Each scene shows the same named points in several views. A view is turned or mirrored, and shifted as a whole, has a little noise and may leave points out.

Scene 1
View 1
<103>: [ 23   7 -10   3  11  -8   2   0 -12  -8 -15  -1   7  -7  14 -12  -2  13
  -4  13   5  -3 -12   2  -1  15   2  -5  10   1  -4   2   5   9   6   3
   4   5   7 -11  -4 -15   6  -3   0  -2  -7  11   3   3  -5   7 -18  -9
 -13]
<173>: [ 24   3 -14   2  10 -10   7   5 -10 -10 -15  -4   4 -11  14 -11   2  11
 -12  16  11  -7 -14   2   0  14   4  -8  12   4  -7   4   6  10   1   5
   3   0   9  -9  -5 -14   6   3   1   0  -9   6   3   3  -9  16 -16 -11
  -9]
<84>: [ 19  10 -13   6  15 -11   0  -3  -9  -7 -30   2   7  -3  15 -13   0  13
  -4  10   7  -9 -11   1  -2  18  -6  -6  11  -1  -2   5   3   8  11   8
   2   9  -2 -18   1 -16   5 -10   5   0   1  11   3   3   1   9 -16 -11
 -12]
<123>: [ 16   8 -11   4  11 -10   1  -1  -4  -6 -32   6   7  -5  18 -10   3   5
  -7  12  11 -14  -9   8   1  20  -9  -7   9  -3  -5   5   7  10   6  10
  -1   3  -6 -13   5 -21  -3 -10  10   4  -1   4   2   4   0  15  -7 -10
  -7]
<80>: [ 22   4   1  -1  -1   3   3   3 -17  -1   4   5  11  -9  11  -6  -7   8
   6  12  -4   9  -2   9  -3  11   8   0   4   3  -6   1   7  12   2  -5
  11  -3  13   0  -9 -13   0  -4  -9  -8 -15  12   5  -1 -13  -7 -20  -1
 -11]
<178>: [ 25   5 -13   1  11  -9   4   2 -11  -7 -12  -3   5 -10  14 -11   1  11
  -8  16   8  -5 -14   2  -1  14   4  -6  10   3  -7   2   5  10   2   4
   3   2   9  -9  -6 -13   6   2   1  -1  -9   9   3   4  -7  11 -18 -10
 -11]
<249>: [ 15   7   1   2   3   1  -1  -1 -11  -1 -17  12  11  -3  15  -6  -3   6
   7   9   0  -2   0  11   0  17  -4  -1   5  -2  -5   4   7  11   8   1
   7   0  -2  -5   1 -18  -7 -15   3  -3  -5   9   3   0  -4  -2 -11  -2
  -9]
<147>: [ 20   4  -4   1   4  -2   4   2 -13  -4 -10   5   9  -8  15  -8  -2   7
  -1  12   3  -1  -4   8  -1  14   2  -3   7   2  -7   3   7  12   4   1
   6  -1   7  -4  -3 -15  -1  -5  -1  -4 -10   8   4   1  -9   3 -14  -5
  -9]
<272>: [ 10  12  -6   7  11  -5  -4  -5  -6  -1 -38  12  11   2  17  -8   0   7
   5   7   4 -13  -2   9   0  21 -15  -4   8  -8  -2   7   5   7  15   9
   2   7 -12 -16   9 -21  -5 -21  11   2   4   9   2   2   6   4  -9  -8
  -9]
<213>: [ 17   8   1   3   4   2  -1  -1 -14  -1 -11   8  11  -4  14  -6  -6   8
   9   9  -3   2   0   9  -3  15   0   0   4  -1  -3   3   6  10   7  -1
   8   2   3  -5  -2 -17  -3 -11  -2  -4  -8  11   3  -1  -6  -5 -16  -3
 -11]
<219>: [ 23   4 -14   2   9  -9   6   3  -9  -9 -16  -2   5 -11  16 -11   1   9
 -10  17  11  -8 -11   4   1  16   1  -7  10   2  -8   4   6  11   0   5
   1   0   6  -8  -4 -16   3   2   5   1  -9   5   4   4  -6  14 -12  -9
  -7]
<146>: [ 23   8 -14   4  13 -10   2   0 -11 -10 -19  -3   6  -6  13 -12  -1  14
  -5  13   6  -6 -13  -1  -4  15   1  -6  11   1  -3   2   3   8   9   5
   4   8   7 -14  -5 -14   8  -3   1  -3  -5  12   2   3  -3   7 -21 -12
 -13]
<181>: [ 24   3  -5  -1   4  -3   6   4 -13  -6  -2   1   9 -12  13  -8  -2  10
  -2  14   4   2  -7   6  -1  13   7  -2   6   4  -7   3   8  11   0  -2
   7  -3  12  -2  -8 -13   2   1  -5  -5 -14   7   5   1 -12   3 -18  -4
 -11]
<247>: [ 21   8  -4   4   8  -2   0  -1 -14  -3 -11   5  11  -3  13  -9  -4  11
   6  11  -3   3  -4   4  -4  15   1  -2   7   1  -4   3   6   8  10  -1
   8   5   6 -11  -4 -14   3  -8  -5  -7  -7  15   3   1  -6  -4 -21  -6
 -13]
<122>: [ 22   2  -6   0   3  -5   9   5 -10  -6  -7   0   7 -13  14  -7   1   6
  -7  16   8  -4  -7   9   1  13   5  -6   8   3 -10   2  10  14  -4   1
   3  -7   9  -1  -5 -15  -2   3   1  -2 -14   3   5   3 -12  11 -12  -5
  -6]
<161>: [ 19   9  -4   4   9  -3  -1  -2 -15  -3 -12   4  11  -2  13 -10  -6  13
   8   8  -5   3  -5   4  -5  15   0  -2   7   0  -1   3   3   9  13  -1
  10   9   6 -11  -5 -13   4 -12  -5  -7  -5  16   3   1  -4  -6 -23  -6
 -15]
<22>: [ 12  10  -2   5   7  -4  -2  -2  -9  -1 -25  11  11  -3  17  -8  -2   5
   5   8   2  -8  -2  11  -1  20  -8  -2   6  -5  -4   6   7  10   9   4
   4   1  -6 -11   5 -20  -5 -17   8   0   0   9   3   0   0   2 -10  -5
  -8]
<81>: [ 13   8   6   2  -1   6  -1   0 -13   4 -11  15  16  -3  16  -4  -6   3
  12   8  -6   2   6  16  -1  17  -3   2   3  -3  -4   2   8  12   8  -2
   8  -2  -1  -3   2 -20 -10 -17  -1  -5  -9  10   4  -1  -5  -9 -12   1
  -7]
View 2
<173>: [  7   8  -5  17 -13   2 -11  -8   1 -11   2  -6 -19  13  13   4   5   5
   1  -4   5 -11 -15  -3   4  -6 -11   2   0  11  -9  10 -13  12   4  -7
  15   1 -15  -2 -16   1  -4   8  -7  -4 -16   4   0   4  -3  14   7  -3
  13]
<161>: [ 18  16 -20   7  -9   0  -9   6  -8  -1   4  -1 -25   6   6  10  -1   9
   5  13  -3  -3 -11  14  -1 -13  -5  -5  -3   0  -4   9  -4   8   0  -1
   9  -2  -2  -7  -3  13  -4   2  -1   0   8   0  -4  14 -16   7   4  -4
  17]
<213>: [ 18  16 -21   4   3   3 -10   3  -4   1   2  -5 -25   6  11   4   2   3
   1   7  -2  -2 -10  13   4 -18  -5   2   3  -6  -9   3   1   7  -5   3
  12  -8  -1   5  -4  18  -3  -2  -4   4  10  -3   1  12  -9   8   1  -4
   9]
<22>: [ 18   8 -22   5   4   5 -12   1   6  -1   2 -15 -25   9  15   6  -2   3
  -1  -5  -3  -2 -16   7   8 -17  -9   3   6  -5  -9  -5  -8   8  -4   3
  17  -8  -6  11 -11   6  -6   0  -3   5   1   4   2  10 -10  15   2  -6
   1]
<80>: [ 11  21 -10   6  -6   3  -9  -3 -11  -2   4   5 -20   6  10   1   9   2
   2  11   4  -6  -3   9   2 -12  -6   4  -2   0 -10  12   5  10  -3  -4
  10  -6  -4  -2  -4  26  -1  -1  -8   0   5  -9   1  10  -1   3   5  -3
  22]
<123>: [ 14   2 -17  12   0   6 -14  -3  10  -7   1 -19 -23  14  16   6  -2   3
  -2 -13   0  -6 -19  -1   7 -13 -13   4   8   3  -9  -3 -14   9  -1   0
  19  -5 -14  12 -18  -4  -6   4  -4   2 -11   8   2   6  -8  20   4  -5
  -2]
<178>: [  7  11  -7  16 -13   2 -11  -5  -2  -8   3  -5 -20  13  10   5   4   5
   1  -1   5 -10 -13   0   3  -6  -9   2   1   9  -8  11 -11  12   4  -6
  14   0 -13  -1 -15   3  -4   7  -5  -3 -12   2  -1   4  -3  13   8  -3
  16]
<81>: [ 17  16 -21   1   7   6 -12   1  -3   2   4  -6 -24   6  14   2   4   0
   0   3   0  -1  -6  12   6 -20  -5   7   6 -10 -10  -1   4   6  -9   3
  11 -12   0   8  -5  23  -2  -5  -7   7  10  -4   4  13  -5   8   0  -4
   7]
<84>: [ 16   4 -18  14  -6   3 -12   1   7  -6   2 -15 -25  13  12  11  -4   8
   2  -5  -2  -6 -20   3   2 -10 -10  -3   5   5  -5   2 -16  10   2   1
  17  -2 -11   3 -15  -6  -7   7   0   0  -7   9  -3   8 -17  17   5  -8
   4]
<181>: [  8  16  -5  11 -10   4 -10  -6  -7  -6   5   1 -20   9  11   1   8   3
   3   5   6  -8  -6   3   2  -9  -8   5  -1   5 -10  12  -3  11   2  -8
  12  -3  -9  -1 -10  15  -2   2  -7  -2  -5  -4   0   6   1   6   5  -2
  19]
<103>: [ 12  10 -11  12 -12   2 -10  -3  -1  -7   3  -6 -22  12  11   6   2   6
   2   1   2  -8 -14   3   2  -8  -9   0   0   7  -7   9 -11  12   3  -4
  14   0 -11  -2 -13   3  -4   8  -3  -3  -7   3  -1   6  -9  11   6  -5
  14]
<147>: [ 11  15 -11   8  -5   4 -10  -4  -3  -4   4  -3 -21   9  12   2   5   1
   0   2   4  -7  -9   5   3 -12  -8   4   2   1 -10   7  -3  11  -1  -3
  14  -5  -8   4 -10  14  -3   2  -7   1  -3  -2   1   7  -2   9   3  -3
  12]
<272>: [ 23   2 -30   5  10   6 -13   6  12   0   1 -22 -27  10  16  10  -9   6
   0  -9  -7   2 -20   8   9 -21 -10   1  11  -8  -8 -12 -11   6  -8   9
  19 -11  -4  14 -10   0  -7   0   0   8   2  10   0  13 -19  19   1  -8
 -10]
<249>: [ 17  12 -19   5   3   5 -13   0   0   0   3  -8 -24   8  14   3   2   2
   1   0   0  -2 -11   8   6 -17  -8   4   5  -4 -10   0  -2   8  -5   3
  13 -10  -4   8  -8  13  -4  -3  -5   5   3   0   3  10  -7  11   2  -4
   6]
<146>: [ 13   8 -12  15 -13   1 -12  -1   1  -8   4  -8 -22  12   9   9  -1   9
   4   1   0  -8 -16   2   1  -8  -9  -3   0   9  -7   9 -14  11   4  -3
  15   1 -11  -3 -13  -1  -5   8  -2  -3  -9   5  -5   6 -13  14   7  -6
  11]
View 3
<146>: [  7   7  -5  -3  15   4   2   0   5  -4 -16  -2  -7   6  -7  -2   2   8
  -1  11   9  13   0   9  -5  12  -5   3  -1  10  -9  18  -1  -6   2   0
 -12  -3   6  14  -1   3 -10  12 -12   2   2  16   6  -1  -2 -11  -3   1
   8]
<123>: [  9   7 -12  -4   7 -11   1  -1   9  -7 -12   6  -9  -3  -1   3   7   8
  -1   9   3  15   3  14 -13  10  -6   8 -10  12  -5  23   3   3  -9   7
  -2  -7   8  18  -8   9 -12   9 -14  -9   3  21  13   0  -7 -11   6   7
  -1]
<122>: [ 1 -2  7  7  3  1  8 -1 -2  2 -5  3  1  4  2  0  8 12 -1  4 -1  6 -2  7
 -4  7 -6  7  8  3 -5 16 -5 -1  0  1  5  2 -2 17 -2  5 -3  9 -9 -7  7 11
 12  4  1 -7 -3 -2  6]
<147>: [ 1 -1  3  4  2  7  4  0  3 -1 -5  3 -3  2 -2 -1  4  7  4  4  2  9 -1  7
 -3  4 -8  2  4  5 -2 12 -1 -4 -5  3 -1 -2  2 11 -3  3 -6  5 -7 -2  8 11
  9  3 -5 -7 -4 -4  4]
<219>: [  6   3  -1   2  10  -3   5  -2   1  -1 -10   1  -3   5  -1  -1   6  13
  -4   7   3  10   0   9  -8  12  -5   9   3   7  -8  21  -2   1   2   1
  -1  -1   1  19  -2   7  -7  11 -12  -6   4  16  12   0   1 -11  -1   3
   8]
<22>: [  4   2 -10  -2   0  -2  -2   1  10  -7  -8   8 -11  -6  -6   1   3   1
   6   6   3  14   4  12 -11   0  -9   1  -9  11   1  13   2  -2 -16  10
  -5  -8   9  10 -10   5 -11   3  -9  -5   6  15  10   1 -14  -9   2   0
  -5]
<272>: [  6   5 -18  -7   0  -7  -7   4  17 -12  -9  11 -18 -11  -7   3   4  -3
   7   8   5  19   5  17 -15  -1  -9   1 -20  14   3  16   5   0 -23  15
  -8 -15  15   7 -15   7 -15   2 -12  -5   6  19  10  -1 -19 -10   7   5
  -8]
<161>: [  5   1  -4   0   7  14  -1   3   6  -4  -9   2 -11   2 -12  -3  -1   1
   8   6   9  11  -1   6  -1   1 -10  -4  -1   9  -1   7  -1 -10  -5   3
 -16  -2   8   5  -2  -1 -10   7  -6   8   6  11   4   2 -11 -11  -5  -6
   3]
<213>: [  2  -3   0   3  -1   9   1   2   6  -4  -5   5  -8  -2  -8  -1   1   1
   9   3   2  10   1   8  -2  -3  -9  -3   0   7   2   6  -3  -6 -10   6
  -5  -4   7   6  -7   1  -8   2  -4   2   7  10   6   4 -11  -8  -3  -6
   0]
<84>: [  8   9 -13  -7  14  -3   0   0  10  -5 -15   1 -13   1  -6  -1   2   6
   0  11   9  16   0  12  -9  11  -6   5  -9  13  -7  20   3  -1  -4   5
 -13  -7  11  14  -5   5 -13  10 -13  -1   2  20   7  -3  -8 -13   2   6
   3]
<80>: [  0  -6  11   8  -1  17   4   2  -1   1  -1   2  -2   3  -8  -2   3   5
   9  -1  -1   6  -2   3   5  -3 -11  -3  11   2   0   4  -6 -10  -5   2
  -2   2   0   7  -1  -1  -3   4  -2   5   9   5   5   6  -6  -7  -9 -12
   4]
<103>: [  5   3  -3  -1  12   4   4   0   3  -3 -11   0  -6   5  -6  -2   3   9
   1   8   6  11  -1   7  -5  10  -6   4   2   7  -7  16  -2  -4   1   2
  -8  -2   5  14   0   3  -9  10 -10   1   3  13   6   0  -2 -11  -4   0
   7]
<173>: [  5   5   0   1  13  -1   7  -3   0   1 -12   0  -2   7   0  -2   5  15
  -4   8   5  10  -2  10  -5  14  -4   8   4   7 -11  20  -2  -1   5   0
  -3   0   2  19   0   5  -8  13 -12  -6   4  15   9  -1   3 -10  -1   2
   9]
<247>: [  4   1  -1   0   6  11   0   1   6  -4  -9   3  -8   2  -9  -2   0   2
   6   5   6  11   1   7  -1   1  -8  -2   1   9  -1   8  -3  -9  -4   3
 -12  -2   5   7  -2   0  -7   7  -6   6   7  10   5   1  -9 -10  -4  -6
   3]
<81>: [  0  -5   0   4  -8   9  -2   3   7  -4   1   9  -9  -7  -7   1   2  -1
  12   0  -2  10   2  10  -2  -9 -13  -4  -3   6   7   3  -1  -7 -18  11
   0  -5   6   3 -10   2  -7  -3  -3  -1  11   8   8   6 -17  -5  -3  -8
  -6]
<181>: [ 2 -3  8  6  5 11  6 -1 -1  1 -6  2 -1  5 -4 -1  4 10  3  4  1  7 -1  4
  1  4 -8  3 10  4 -4 11 -5 -6  1  0 -1  2 -1 13  0  1 -3  8 -6  0  7  9
  8  4 -1 -8 -6 -6  7]
<178>: [  5   5   0   1  12   2   6  -1   2  -1 -11   0  -3   6  -2  -2   5  12
  -2   8   6  10  -2   7  -4  12  -5   7   5   7  -9  19  -2  -3   4  -1
  -5   0   2  16   1   4  -6  11 -12  -3   3  14   8   0   1 -11  -3   0
  10]
View 4
<122>: [ -9  10   1  11   2   0  11  -8 -13  -7   7   0  -8   6  -1   1   6  11
  -5  -2  -1   5   6   4  -5   0 -18   8   6 -20  -4  -6  -6   4  10   5
  11  11  -5   1   0 -11  -3   1  11  -5  -5  -4  15   1 -21  -4   8  -1
   2]
<173>: [ -9  14  -3  10   0  -1  11  -7  -8  -5  10  -7 -12   6   1   7  11  18
  -7  -4   1   7   2   4  -5   7 -21  12   5 -23   3  -7 -12   0  10  17
  13  11  -7   5   5 -14  -5  -3  10  -7 -12  -9  18   7 -19   1   9  -7
   6]
<80>: [-13   1   3  -3  -7  11   1  -8 -16 -12   6   2 -10  11   4  -3  -3  15
  -7  -2  -6  -3   7   5   3  -5 -19  -1   2 -10  -2  -5  -8   3   7  -3
   6  10  -3   4  -6 -13   1   6   8  11   2  10  11  -3 -14  -6  12  -4
   4]
<213>: [-12   4   1  -1 -11   5   0  -5 -12  -7  11   4 -12   5   3   1   3  14
 -11   3   0   1  10   3  -3  -7 -19  -1  -2  -2  10  -7 -10   3   0   2
   1  10  -5   8  -7 -12  -7  11   6   2  -5   6  12   6 -12   1  12  -9
   4]
<123>: [ -6  17  -3  11  -3  -9  10  -3  -7  -1  15  -1 -11   0  -2  10  15  14
 -14   9   8  11   8  -3 -15   1 -18   9   0  -9  18 -11  -9   3  -4  15
   3  12 -11   9   3 -10 -15   7   7 -19 -17  -9  19  16 -15   6   8 -12
   1]
<247>: [-14   5   0  -3 -12   7   1  -6  -9  -8  11  -1 -14   9   4   3   3  18
 -11   1  -2  -1   6   3   0  -1 -23   1  -1  -6  10  -6 -13   2   2   9
   4  10  -6  11  -2 -13  -7   9   5   5  -5   3  13   6 -10   2  13 -13
   7]
<146>: [-12  13  -5   2 -10   1   8  -7  -6  -4  13  -8 -16   7   4   9  11  22
  -8  -3   3   3   1   1  -4   7 -24   9   0 -16  10  -8 -15  -2   6  19
   8  10 -10  11   5 -14  -9   3   4  -2 -12  -6  14  12 -15   6  11 -14
   9]
<81>: [-12   3   6  -1  -8   5  -2  -2 -15  -9   9   9 -10   3   2  -3  -1   9
 -14   8   0   1  15   1  -6 -13 -16  -5  -2   6  13  -9  -5   9  -6  -5
  -3  11  -5   7  -9 -10  -9  16   6   0  -3  10  11   4 -11  -2  11  -6
   0]
<147>: [-10   8   1   4  -4   2   6  -6 -12  -8   9   1 -10   6   1   2   5  13
  -9   1  -1   2   8   2  -4  -2 -19   4   1 -11   5  -6  -8   4   5   5
   5  11  -6   5  -3 -13  -4   6   7  -1  -4   1  15   4 -16  -1  10  -7
   3]
<249>: [-10   6   1   2  -8   1   2  -3 -13  -6  11   4 -12   3   2   2   4  12
 -13   8   2   4  12   0  -5  -8 -18   0  -1   0  13  -8  -8   6  -3   1
  -2  11  -7   8  -6 -11  -9  12   5  -4  -7   4  14   6 -12   1  11  -8
   2]
<219>: [ -8  15  -2  11   0  -3  12  -6  -9  -5  10  -4 -11   5  -1   7  12  15
  -6  -2   2   8   5   2  -8   4 -20  10   4 -20   4  -8 -10   2   7  13
  10  12  -8   5   5 -12  -7   0   9  -9 -11  -8  17   8 -20   1   8  -6
   4]
<22>: [ -9  10   0   4  -9  -3   3  -2  -8  -4  14   4 -13   0   0   5   8  12
 -15  11   5   7  12  -2 -10  -7 -18   0  -3   1  19 -11  -8   5  -7   6
  -2  11  -8  10  -1 -11 -15  13   5 -10 -13  -1  15  12 -10   5  10 -12
   2]
<161>: [-14   4  -2  -7 -13   8  -1  -7  -8  -6  11   0 -15   8   5   4   4  21
 -11   0  -1  -2   7   3   0   0 -24   0  -2  -5  13  -6 -15   0   1  10
   3   9  -8  11  -3 -14  -6  10   3   7  -5   5  12   9  -9   4  13 -15
   8]

Which points are out of place in each view (at most two, in the order of its rows)? Write none if all are in place.
view 1: <272>
view 2: <161>, <213>
view 3: none
view 4: none
